The views of a scene show one set of named points, each view turned or mirrored, and shifted as a whole, with a little noise and some points left out.

Scene 1
View 1
Kota: [-0.65  3.10 -2.78  0.88 -0.28  5.46  0.87 -1.22  0.37  1.13 -0.14  2.68
  0.86  1.53  0.02 -0.77 -1.42 -0.57 -0.53  1.52 -0.56  1.08  1.83]
Lotik: [ 0.66  0.32 -3.01 -1.81  1.40 -0.04  3.05 -1.88  0.79 -1.92 -1.66  2.40
 -1.14  0.43  0.14 -0.46  2.64 -1.20  1.55  1.87  1.12  0.51  1.38]
Kasi: [ 0.75  0.96 -1.86 -0.38  0.75  2.09  1.96 -1.74  0.18 -0.59 -1.60  2.16
  0.63  0.38  0.33  0.23 -0.17 -1.00 -0.13  1.90  0.62  1.84  3.47]
nipom: [ 0.22  1.64 -2.50 -1.81  4.00  0.68 -0.23  1.84  2.40  3.98 -0.01 -0.24
 -0.50  4.14 -1.85  2.62  1.24 -1.88  1.43  4.05  0.39  0.28 -1.89]
fopa: [ 0.98  4.17  0.22  1.41 -0.47  5.74 -1.54 -0.61  0.57  2.90  0.97  1.56
  0.72  1.24 -1.79 -0.60 -2.76 -0.64 -1.58  2.45  0.71  0.55  2.77]
rim: [ 0.15  0.55 -2.24 -2.66  1.59  0.70  0.93 -0.53 -1.27 -2.65 -0.39  2.24
  1.04 -0.52  1.29  1.22  3.36  0.20  2.23  0.65  0.71 -1.30  4.42]
mufol: [ 0.62  0.59 -0.65 -0.74  0.46  3.21  2.17 -2.21 -0.59 -1.01 -1.56  2.40
  0.87  0.00 -0.38 -0.28 -0.98 -0.38  0.28  1.81  0.47  1.97  3.40]
tenan: [-0.22  1.35 -2.71 -0.45  1.69  2.79  1.56 -0.64  0.68  1.05 -0.94  1.69
  0.46  1.93 -0.06  0.83 -0.15 -1.06  0.55  2.28 -0.31  1.46  1.06]
puti: [ 0.76  2.70  0.27 -0.21 -0.30  5.03 -0.04 -1.25 -0.34  1.08  0.19  1.93
  0.66  0.87 -1.79 -0.61 -1.83 -0.14 -0.33  2.18  0.62  0.44  2.36]
tiso: [ 1.02  2.41 -2.76  1.13  0.25  2.05  1.51 -1.62  1.82  0.84 -1.26  2.23
 -0.80  0.89 -0.13 -1.24 -0.25 -1.97 -0.96  2.53  1.28  1.84  2.21]
Naruz: [ 0.83  2.24 -1.74 -0.09  0.78  2.47  0.64 -0.89  1.24  1.13 -0.49  1.89
 -0.28  1.21 -0.89 -0.34  0.11 -1.34 -0.14  2.65  1.00  0.74  1.59]
fimes: [ 0.59  1.63 -2.37 -0.07  2.04  1.15 -0.28  0.58  0.73  1.68 -0.72  0.84
  1.09  1.23  0.54  1.90  0.59 -1.74 -0.02  2.14  0.57  0.86  3.52]
sas: [ 0.12  1.97 -1.89 -0.41  2.70  2.47  0.22  0.90  1.72  4.07 -0.43  0.52
 -0.01  3.82 -1.77  1.63 -0.83 -1.65  0.46  3.88  0.10  1.54 -1.05]
mezi: [ 0.42  1.96 -1.92 -0.99  3.04  1.57 -1.12  1.94  1.16  3.36  0.15 -0.03
  0.90  2.66 -0.87  2.74  0.53 -1.46  0.71  3.10  0.47  0.16  1.42]
besul: [-0.02  1.73 -5.07  0.02  0.60  0.02  2.33 -1.58  1.25 -1.81 -1.44  3.03
 -0.89  0.06  1.91 -0.79  3.06 -1.61  0.48  1.02  1.10  0.30  2.68]
faka: [ 0.59  0.43 -0.98 -1.17  1.66  2.52  1.79 -1.04  0.34  0.91 -1.59  1.46
  0.46  1.67 -1.24  0.78 -1.02 -0.81  0.57  2.70  0.29  2.15  1.55]
kon: [ 1.27  3.27 -1.60  0.59  0.11  2.63  0.09 -1.29  1.85  1.61  0.19  1.87
 -1.10  1.24 -1.50 -1.39 -0.11 -1.51 -0.79  2.85  1.67  0.21  1.19]
View 2
mezi: [ 3.84  1.49  0.03 -2.33  0.70 -1.39  1.37  1.01  1.50 -2.67 -0.32 -1.48
 -1.49 -0.50  3.09 -0.98 -0.39 -2.89  0.80 -0.16 -0.20  0.14  2.07]
fopa: [ 4.59  1.42 -0.75 -2.48 -1.95  1.36 -0.20  4.63 -1.25 -3.03 -0.41 -1.63
 -0.28 -3.73 -0.52 -0.37 -1.43 -2.34  1.70  4.52  0.44 -0.85  1.22]
nipom: [ 4.15  1.59  0.16 -1.37  1.30 -1.12  1.60  0.25  1.32 -2.13 -0.15  0.74
 -3.91  0.08  4.12 -1.36 -0.34 -2.55  1.89 -2.04 -0.67  0.96  3.27]
Naruz: [ 2.39  1.36 -0.86 -0.02 -0.08  1.21 -0.89  2.01 -0.48 -1.43 -1.27  0.41
 -1.53 -1.29  1.66 -0.04 -0.68 -2.20  1.41  2.54 -0.18 -0.31  1.36]
faka: [ 3.09 -0.10 -1.70  1.03  0.09  0.82  0.47  2.15 -0.18 -1.42 -2.04  0.10
 -1.58 -0.45  2.52  0.02  0.30 -1.21  1.48  1.30  0.77  0.42 -0.21]
besul: [-2.05  1.63 -0.99  1.64  1.74  0.85 -3.65 -0.52  0.44  0.19 -1.84  1.12
 -0.83  0.52  2.24  0.06  0.00 -2.99  0.36  2.86 -1.71 -0.51  0.53]
Lotik: [-0.19  0.21 -0.30  2.35  1.57  1.18 -2.21 -0.35 -0.28  0.05 -1.98  2.29
 -1.90  1.38  3.02  0.60  0.16 -2.06  0.99  1.45 -1.17 -0.39 -0.01]
Kasi: [ 1.00  0.49 -1.79  1.66  0.30  1.38 -1.26  1.86 -0.01 -0.97 -2.12 -0.29
  0.01 -0.45  2.23  0.77  0.02 -1.76  0.54  2.98  0.32 -0.54 -0.71]
mufol: [ 1.74 -0.66 -1.81  1.80 -0.13  1.87 -0.97  2.59 -1.00 -1.18 -2.43 -0.17
 -0.02 -0.38  1.60  0.66  0.04 -1.15  0.61  3.49  0.64 -0.38 -1.63]
sas: [ 4.50  1.55 -1.38 -1.13  0.02 -0.35  1.63  2.17  1.06 -2.45 -0.44  0.05
 -3.18 -2.07  2.58 -1.83  0.10 -1.99  2.60 -0.13  0.23  1.49  2.70]
kon: [ 2.94  2.27 -0.31 -0.51 -0.59  1.85 -1.15  2.35 -1.09 -1.35 -0.65  0.99
 -1.97 -2.19  1.19 -0.09 -1.46 -2.55  1.85  3.19 -0.79 -0.56  2.31]
Kota: [ 0.78  0.39 -1.66 -1.36 -0.38  0.08 -2.51  3.22  0.20 -1.64 -0.63 -0.89
 -0.38 -2.38 -0.32 -1.48  0.43 -2.48  1.80  3.95 -0.21  0.65 -0.33]
tiso: [ 1.62  2.15 -1.85  1.06 -0.13  1.88 -1.22  2.00 -0.21 -1.21 -1.84  0.31
 -0.87 -1.91  1.74  0.18 -0.53 -2.12  1.49  3.15 -0.03 -0.19  1.19]
puti: [ 3.82 -0.18 -0.25 -1.18 -1.18  1.27 -0.67  4.00 -1.63 -2.06 -0.93 -0.48
 -0.80 -1.83  0.23  0.10 -0.79 -1.74  1.40  3.94  0.37 -0.79 -0.10]
tenan: [ 1.64  0.32 -1.64  0.32  0.38  0.06 -0.69  1.74  0.77 -1.36 -1.32  0.12
 -1.51 -0.82  1.91 -1.09  0.45 -1.93  1.75  1.49  0.11  0.86  0.38]
View 3
rim: [-1.35 -0.17 -0.50  0.77  1.32 -1.32  2.23 -1.38 -1.27  0.87 -2.70 -0.56
  1.18  1.14  2.79  2.03  1.86  3.99  0.02  1.33 -3.71  3.23 -2.42]
fopa: [ 1.15 -3.52 -2.41 -0.80 -3.85  3.23  2.16 -0.60 -5.99  2.62  1.01 -2.70
  0.70 -2.46  2.88  1.70 -2.96  3.14 -3.61  1.38 -2.77  2.39  1.96]
tiso: [ 0.31 -1.53  1.12 -1.59 -0.74  3.27  1.91 -0.29 -2.51  0.77  0.27 -2.12
 -0.44 -2.97  3.65 -0.51 -0.15  2.23 -2.73  1.59 -3.79  2.26  1.04]
tenan: [-1.68 -1.64  0.26  0.57 -0.96  2.38  3.00 -1.14 -1.94  0.57  0.16 -1.47
 -0.20 -2.31  4.38  1.48  1.07  2.21 -2.29  0.85 -1.72  2.84  1.27]
fimes: [-1.02 -0.72 -1.07 -0.11 -0.63  1.74  2.48 -0.90 -2.01  0.25 -2.01 -2.43
  1.11 -2.73  3.74  1.55 -0.23  2.32 -2.68  1.49 -1.00  1.66 -0.05]
puti: [ 0.75 -3.73 -1.38 -0.37 -3.13  2.49  2.57 -0.47 -5.48  2.56  1.44 -1.21
  0.27 -1.18  2.84  2.16 -1.87  3.16 -2.80  0.95 -3.57  3.23  1.73]
besul: [-0.77  0.28  1.98 -1.66  1.33  1.72  1.85 -1.40 -0.78  0.50 -1.16 -1.86
 -0.66 -1.39  4.16 -0.84  2.41  3.11 -0.27  1.97 -4.76  2.73 -1.19]
nipom: [-1.11  0.09 -0.15  3.67 -2.05  0.35  2.75 -0.26  1.70 -0.01 -0.03 -3.88
 -0.69 -2.90  5.68  1.36 -0.24  2.71 -4.36  1.37  1.41  1.75  2.07]
Kota: [-1.15 -2.06 -0.87 -1.56 -1.93  3.53  2.82 -2.28 -5.06  2.14  0.89 -2.11
 -0.26 -2.00  4.44  1.73  0.44  3.37 -1.12  1.54 -3.20  3.29  0.90]
mufol: [-0.25 -3.01  0.40 -0.26  0.00  1.73  2.84 -0.13 -3.69  0.68 -0.23  0.79
  0.62 -0.85  2.03  1.55  0.57  1.82 -1.94  0.21 -3.96  3.19  0.43]
Kasi: [-0.50 -2.07  0.53 -0.65  0.45  2.05  2.47 -0.33 -2.73  0.34 -0.78 -0.23
  0.65 -1.63  2.61  0.86  0.77  1.84 -2.11  0.71 -3.48  2.61  0.16]
mezi: [-1.30 -0.55 -1.93  2.11 -2.01  1.10  2.69 -0.89 -0.85  0.43 -1.31 -3.64
  0.65 -2.89  4.73  2.26 -1.10  3.01 -3.93  1.58  0.95  1.53  1.11]
kon: [ 1.38 -1.71  0.46 -0.51 -2.23  2.17  1.76 -0.14 -2.35  1.64  0.92 -3.04
 -0.76 -2.45  3.74 -0.43 -1.50  3.19 -3.33  1.82 -3.45  2.52  1.58]
faka: [-0.79 -2.60  0.38  1.27 -0.88  1.63  3.15  0.06 -1.88  0.20  0.26 -0.28
  0.29 -1.90  3.19  1.62  0.34  1.60 -3.24  0.21 -1.88  2.74  1.56]
Lotik: [-0.34 -0.54  2.48  0.74  1.37  0.41  2.24 -0.22  0.42 -0.07 -0.35 -0.64
 -0.82 -0.60  3.58 -0.34  2.14  2.69 -1.26  1.14 -4.10  2.99 -0.32]
View 4
fopa: [ 5.39  0.13 -1.90  0.41 -3.18 -3.75 -2.29  0.14  0.18 -0.32 -2.05 -2.35
  0.98  2.26 -1.50 -0.06 -2.90 -0.21 -4.94 -0.20  0.07  0.44  2.05]
besul: [ 2.23  2.29  0.68 -0.74 -2.85 -2.11  3.17 -2.22  1.11  5.02  0.50  1.19
  1.03 -1.40  0.50 -2.24 -0.56 -3.37 -2.58  0.34 -3.75 -0.85 -0.37]
Naruz: [ 3.95  0.97  0.12  0.55 -3.22 -2.71  0.56 -0.49  0.52  1.35 -0.76 -0.46
  1.28  0.37 -1.44 -1.39 -1.24 -2.33 -2.49  0.31 -1.43 -1.11  0.87]
rim: [-1.07  3.18  1.15  0.20 -1.09 -1.17  3.93 -1.16  2.12  2.49 -1.28  0.30
 -0.62 -1.58  0.98 -1.94  0.40 -0.99 -1.73  2.06 -2.21  1.39 -0.15]
fimes: [ 3.12  2.70  0.76  1.83 -1.24 -1.68  1.55 -0.77  1.04  1.85 -1.57  0.03
  1.42 -1.13 -2.06 -1.24 -1.74 -0.96 -3.36 -0.20  0.06 -1.13  0.36]
Lotik: [ 1.62  1.65  1.98 -0.23 -3.04 -2.13  3.28 -1.61  0.80  2.54  0.15  0.91
  0.89 -1.00 -0.19 -2.64  0.19 -3.94 -0.32  1.06 -3.78 -0.99 -0.44]
puti: [ 3.65  0.49 -0.64  0.03 -2.85 -3.60 -0.91  0.04  0.11 -0.74 -1.55 -1.81
  0.37  2.15 -0.67 -0.63 -1.89 -0.70 -3.09  0.92 -1.15  0.67  1.18]
kon: [ 4.71 -0.09 -1.02  0.54 -4.34 -2.88 -0.59 -0.47  0.67  1.35 -1.30 -0.64
  1.09  0.50 -1.66 -1.46 -1.21 -3.40 -2.91 -0.03 -1.70 -1.25  1.73]
nipom: [ 4.11  1.91  1.25  3.33 -3.86 -0.40  2.02  1.97  1.33  0.70 -1.32  1.01
  2.46 -1.24 -4.55 -2.44 -0.08 -1.77 -0.52  1.57  1.02 -4.48  0.60]
Kasi: [ 2.69  1.94  1.53 -0.36 -1.42 -3.21  1.65 -2.13 -0.08  1.26 -0.48 -0.44
  1.01  0.26 -0.33 -1.40 -1.73 -2.11 -2.20 -0.29 -2.38  0.21 -0.35]
sas: [ 5.49  1.44  0.77  2.29 -3.68 -2.04  0.38  1.56  0.18  0.02 -0.80 -0.04
  2.98  0.80 -4.27 -1.72 -1.44 -0.96 -1.64  0.59  0.92 -3.82  0.25]
tiso: [ 4.82  0.78  0.24 -0.24 -3.12 -3.17  0.38 -1.81  0.12  2.54 -0.37 -0.15
  1.70  0.25 -1.38 -1.28 -1.91 -3.31 -3.17 -0.82 -2.51 -1.20  0.47]
Kota: [ 4.35  2.05 -0.83 -1.02 -3.51 -3.25  0.37 -0.20  0.29  2.56  0.28 -0.69
  1.16  1.80  0.00 -0.52 -2.28  0.78 -4.34  0.77 -1.38 -0.21 -0.39]
mezi: [ 3.38  2.91  0.96  2.86 -1.63 -0.90  1.79  0.79  1.23  0.76 -1.90  0.23
  2.04 -1.31 -3.44 -1.48 -1.27 -0.09 -2.53  0.54  1.71 -2.27  0.42]
View 5
fopa: [ 0.92 -1.61 -1.72 -2.49  1.19 -2.27 -2.23 -1.01 -1.01  0.35  2.33  0.18
 -1.63 -1.24  3.40 -1.53 -0.95 -2.65  4.27  0.25  1.51 -2.95 -0.43]
sas: [ 1.38 -2.54 -0.21 -0.36  1.99 -1.18 -1.82 -4.28  0.34  0.05 -0.82  1.89
  0.33 -2.29 -0.54 -0.31 -0.88 -1.61  1.17 -2.53 -0.32 -1.34  1.87]
Naruz: [ 1.06 -0.23 -0.14  0.11 -0.13 -0.31 -1.99 -1.26  0.32  0.83  0.52  1.01
  0.01 -1.72  1.23  0.27 -1.60 -1.08  1.38  0.04  0.52 -1.55 -0.16]
mezi: [ 2.74 -1.62 -0.31  0.50  0.18 -2.33  0.11 -2.21 -0.42 -0.32 -1.10  1.73
  0.54 -1.77 -0.09 -1.90 -0.95 -1.54  1.06 -2.16 -0.44 -0.19  2.70]
mufol: [ 2.17  0.75  1.00  0.38 -0.19  0.50 -3.08  0.21  0.67 -1.69  0.03  0.10
 -1.60 -1.67  1.58 -0.38 -0.35 -0.57  0.47  2.02  1.02 -1.71 -2.29]
puti: [ 1.72 -0.20 -0.78 -1.03  1.50 -1.00 -2.24 -0.37 -0.04 -0.12  1.88  0.21
 -1.20 -1.71  2.66 -1.16 -0.70 -2.26  2.28  0.29  1.75 -2.51 -1.62]
besul: [ 0.28  1.84  1.45  2.54 -2.85  1.18 -1.07  0.45  0.74  0.77  0.28 -0.06
  1.11 -0.73 -0.35  1.38 -3.49  0.61 -0.29  2.39 -1.07 -0.17 -0.44]
Kota: [-0.42 -0.50  0.13 -0.41  0.97 -0.37 -1.11 -0.92 -0.39 -1.39  2.38 -1.36
 -0.92  0.01  0.84 -0.86 -2.38 -1.26  2.12  1.96  0.16 -2.09 -0.45]
tenan: [ 0.96 -0.61  0.77  0.67  0.78 -0.05 -1.70 -1.95  0.32 -1.26 -0.17  0.17
 -0.18 -1.25 -0.35 -0.30 -1.26 -0.71  0.49  0.33 -0.36 -1.18  0.10]
fimes: [ 2.22 -0.84  0.37  0.55 -1.78 -1.46 -0.73 -0.69 -0.85 -0.80 -1.05  0.93
 -0.33 -1.14  0.57 -0.80 -1.26 -0.69  1.47  0.24 -0.27 -0.42  1.52]
kon: [ 0.55 -0.34 -0.81 -0.40 -0.15 -0.51 -2.35 -1.38  0.48  2.42  1.19  1.42
  0.25 -1.92  1.69  0.73 -2.15 -1.59  2.17 -0.19  0.73 -1.94 -0.25]
nipom: [ 2.49 -1.63 -0.09  1.16  1.11 -1.42 -0.33 -3.57  1.02  1.04 -1.80  2.88
  1.80 -2.76 -1.41 -0.46 -1.22 -1.48 -0.37 -3.78 -0.86 -0.08  2.95]
rim: [ 3.69  2.94  1.37  3.23 -1.24  0.24  0.62  1.99  0.75 -1.42 -0.34  0.20
  0.42 -1.60  0.50 -1.62 -1.19 -0.34 -1.86  0.70  0.26  0.24 -0.74]
faka: [ 2.26 -0.41  0.79  0.41  0.74 -0.03 -2.87 -1.66  0.69 -1.36 -0.93  1.27
 -0.67 -2.42  0.50 -0.13 -0.09 -0.95  0.16 -0.07  0.54 -1.45 -0.62]
tiso: [ 0.14 -0.36  0.27  0.04 -1.35  0.17 -3.08 -1.31  0.28  1.24  0.32  0.82
 -0.24 -1.29  0.92  1.33 -2.30 -0.50  1.96  1.41  0.03 -1.77 -0.38]

Which points are out of place in each view (at most two, in the order of its rows)? Write none if all are in place.
view 1 | Kota, nipom
view 2 | tiso
view 3 | puti
view 4 | mezi
view 5 | rim
